Each scene shows the same named points in several views. A view is turned or mirrored, shifted and resized as a whole, has a little noise and may leave points out.

Scene 1
View 1
leneb: [  0  16   5   6   2  14  20  17  -2  10   0  12   7  11  -3 -13   2   0
  11  15]
pev: [ -3  -6  -5   5  -2   0   4   1  -5   6   2   0  -5  11   3 -12   6   5
  -1  14]
res: [ -1  -9   1   5  -4  -1   3   0  -3   3   7  -3  -4  13   5 -10   7   8
  -4  16]
biref: [  6   5   3   8   2   5   9  -3  -3   0 -16   2   2  10  -4  -9  -1   5
   4  12]
Vun: [ 15   3   9  12  -5  -9  -4  -1   0  -8 -20   3  18   7 -23   6 -15   1
  -3  27]
lavu: [  4   8   5   6   7   8  14 -11  -4  -3 -21  -1  -3   8   1 -13   5   9
   3   3]
zun: [ 5  5 -3 11 -3  5  8 13 -2 10 -6  9  7 12 -9 -9 -6 -1  8 20]
vazis: [  2   7   0   7   2   9  13   7  -3   7  -6   6   1  11   0 -13   2   3
   7  13]
Supo: [ 14   5   1  15   2  16  14 -14   0   2 -29   1  -6  18  12 -17   4  14
  10  -4]
nad: [-2  7  8  1  5  1  9 -1 -4 -4 -6  1  6  3 -8 -5  2  3 -2 16]
Reg: [ -7   0  -9   2   8   1  10  -5 -10   5  -7   0 -10   3  -1 -14   7   2
   2   8]
paf: [-12   3  -7  -1   5   7  15  10  -8  12  12   4  -8   7   4 -17  13   2
   5  11]
Zeren: [ -1   4  -3   6  -3   4  10  18  -4  12   5   9   4  11  -6 -10  -1  -2
   7  22]
zofal: [  9  -7  -4  13  -6  -2   0  -3  -2   5 -11   1   0  14  -3  -9  -4   6
   1  16]
sebo: [ -7   3   3  -1   3   2  10   5  -5   2   6   0   0   5  -1 -10   8   3
  -2  16]
View 2
lavu: [ -8  -8   7  -4  -2  -2   7  -1 -15 -14   4   0   3   2  -5  15  11   7
  16  -7]
pev: [-10 -12   8  21 -23  20  -2  -5  -8 -11   8  -3  14   4  -6  -8   4  -5
   5   2]
zun: [-15  -8  16  22 -29  12 -10   3   4 -18  -4  -5  24   0  15   1   3  -2
   6  -2]
nad: [-18 -17  18   6  -7  14  -8 -16 -13 -11   3  -1   5  -1  -7  -5   7  -1
   4  10]
paf: [ -9  -5  14  27 -26  24  16  -7 -15 -11  13   1  17   3 -21  -3  -2  -7
  -8   0]
biref: [-10 -12  10   7 -11   5  -7  -1  -5 -15   1  -2  10   1   6   6   9   4
  14  -3]
res: [ -6 -18  -3  22 -17  19  -6 -11  -6  -4  14   0   7   5 -12 -15  11  -4
   8   2]
vazis: [-12  -6  14  17 -21  10   4  -1  -4 -16   2  -1  16  -1   0   6   4   1
   4  -3]
leneb: [-21  -1  25  25 -25   8  10  -6   5 -23  -4  -1  22  -8   2  11   0   4
  -4   0]
zofal: [ -4 -17  -1  13 -19  12 -17   5  -4 -10   6  -5  13   7   9  -7  11  -4
  19  -6]
sebo: [-16 -12  17  17 -15  19   0 -15 -12 -10   7  -1  11   0 -12  -6   3  -3
  -2   9]
Vun: [-22 -25  20  -3  -9   6 -45  -5   1 -16 -13 -10  11   0  33  -8  14   2
  25   8]
Zeren: [-18  -8  19  31 -33  19  -4  -5   1 -16   0  -4  25  -1   4  -5  -1  -7
  -4   2]
View 3
paf: [ -9  20   4   0 -14  19   7 -14  15 -12   9  13 -26 -16  36  15   5 -25
 -10 -32]
lavu: [-15   1  12  24 -13  18 -13   6  12  14  18  28 -37 -37   1  18   4   1
   7  -6]
zun: [-25  12 -11   8  12  13  -9   8   7 -22   8   9 -31 -12  20  -2   3   2
   6 -13]
Vun: [-11  14   9  44  17  10 -17  30   1 -26  -6   9 -22 -19   4 -17  -3  39
   7   8]
zofal: [-10  14   0  30   9  18 -26   9  13 -13  -6  17 -36 -17   7   6   3  -3
   2 -18]
sebo: [ -1  19  18  21 -15  16   5  -2  14 -10   6  14 -17 -22  29   8  -1  -2
  -9 -18]
nad: [ -5  14  18  23 -14  17   5   5  10  -7   8  16 -19 -25  22   6  -1   7
  -4  -9]
vazis: [-20   9  -4   6  -3  16  -5   1   9  -6  13  15 -31 -22  18   9   4  -5
   5 -14]
res: [  3  19  10  22  -8  23 -13  -3  15 -12 -12  17 -28 -22  21  15   1 -14
  -9 -27]
leneb: [-29   5 -11 -13  -6  16   7   0   1 -10  18  11 -25 -21  27   4   4   1
   9 -11]
Zeren: [-20  17  -8  -1   3  14   1  -2   9 -24   8   6 -26  -9  32   1   2  -7
  -1 -21]
Supo: [-19  -9  -4  17  -6  25 -32   8   9  22  11  33 -52 -44 -12  27   7  -8
  18 -10]
Reg: [-14  15  14  28 -10  13  -5  -3  26   3  24  24 -37 -19  14  15   8 -15
 -11 -19]
biref: [-15   6   5  24  -2  17 -13  10   9  -4   9  20 -31 -27   7   8   2   6
   6  -7]
View 4
sebo: [ 13   7  13   1   8  -6   5  13  17  -2 -12  -2   7  12  -3   5 -13   1
  -6  -5]
zofal: [  3  15   5  19  -7 -22   6  18  23  17  -4   0  17   9  20  17 -17 -13
  14   5]
biref: [  2   3   2   8   0 -14   1  10  27  10   2   4  19  17  14  12 -11 -10
   3   5]
leneb: [  2 -14  -2   0   0 -10  16   9  -1   2  -7  -2   5  19  16  -5  -9  -4
   2  -7]
paf: [ 12   0  10   7  21  -5  20   2  13  -2 -13  -4  -1   3  -6  -4 -15  10
   1 -10]
Reg: [  7   5   8  11  21  -6   7   3  37   2   1   5  12   6  -4   3 -16   4
   7   6]
nad: [ 10   6  13  -2   4  -3  -5  18  24  -1  -6   2  16  19  -1  11 -11  -2
  -7   3]
Supo: [  0   0 -17  14   8 -24  10 -21  39  26  21  -1  22  12  25  15  -6 -11
  -2   4]
res: [ 16  21  15  15   9 -15   6  10  25   9 -14  -7   9   5  -1  18 -18   0
  -3  -5]
vazis: [  4  -2   1   6   4 -11  12   7  15   7  -4   0  10  13  12   2 -13  -4
   4  -1]
Zeren: [  5   1  11   8   0 -11  17  23  -1   4 -17  -2   4  11   9  -1 -16  -2
  12  -4]
lavu: [  5  -1  -4   3  10 -11   0  -5  37  10  14   4  21  16  11  12  -7  -5
  -5   7]
Vun: [ -2  14  11   4 -26 -12 -17  45  25   7  -3   9  31  27  22  21 -13 -24
  13  18]
pev: [ 10  10  10  12   8 -11  10  13  18   5 -12  -2   6   8   3   8 -17   1
   5  -3]
View 5
Supo: [ 27 -34  -7 -25  -8 -17  37 -26  -7   2  -4  16 -14  28  -6  14 -15 -30
  12 -13]
paf: [ 29   5  -1 -14 -13   0 -17  -1 -27 -11   2  13   2   7  25   0 -23   2
  -8  24]
Zeren: [ 25   4   4 -18  -8 -16 -10 -18 -17  -7  29   1  14  -7  18 -14 -12  11
  -8  14]
Reg: [ 11 -11 -11 -11 -21   9   0 -14 -26   1  -3  11  -2   7  18   1 -31  -3
   5  -3]
lavu: [ 14 -16  -9 -21 -16  -9  27 -21 -14  -1 -12  19 -10  12   0   2 -18  -8
  13 -13]
zofal: [  9 -24 -12 -14 -15 -17  10 -25 -13  10  29   5   4  -5  13 -14 -21 -17
  -2  -8]
biref: [ 12 -13  -7 -22 -13 -17  20 -24 -11   2   9  12   1  -1   4  -8 -15  -4
   6 -12]
zun: [ 21  -8   2 -20  -6 -19   2 -32 -10  -2  34  -1  12  -3  10 -13  -8   8
  -1   1]
Vun: [-14 -13 -12 -21 -18 -28  30 -41  -4  14  35   3  16 -33   0 -38  -8  12
   9 -31]
pev: [ 18  -6  -7 -15 -14 -11  -3  -9 -21  -1  18  10   4  -5  21 -11 -21  -5
  -7   7]
vazis: [ 24  -5  -1 -21  -7 -13   7 -20 -14  -7  12   9   4   4   9  -4 -12   2
   0   4]
res: [ 17 -12 -13 -13 -16 -15   3   2 -22   7  15  17  -1 -10  23 -17 -26 -22
 -11   9]
sebo: [ 16   5  -7 -18 -14  -9   1  -2 -22  -6   4  19   2 -11  20 -15 -21   6
  -3   9]

In a view up to two points have been moved. Name them for each view, in the order of its rows, or write none.
view 1 => pev, nad
view 2 => none
view 3 => paf, sebo
view 4 => zofal
view 5 => none
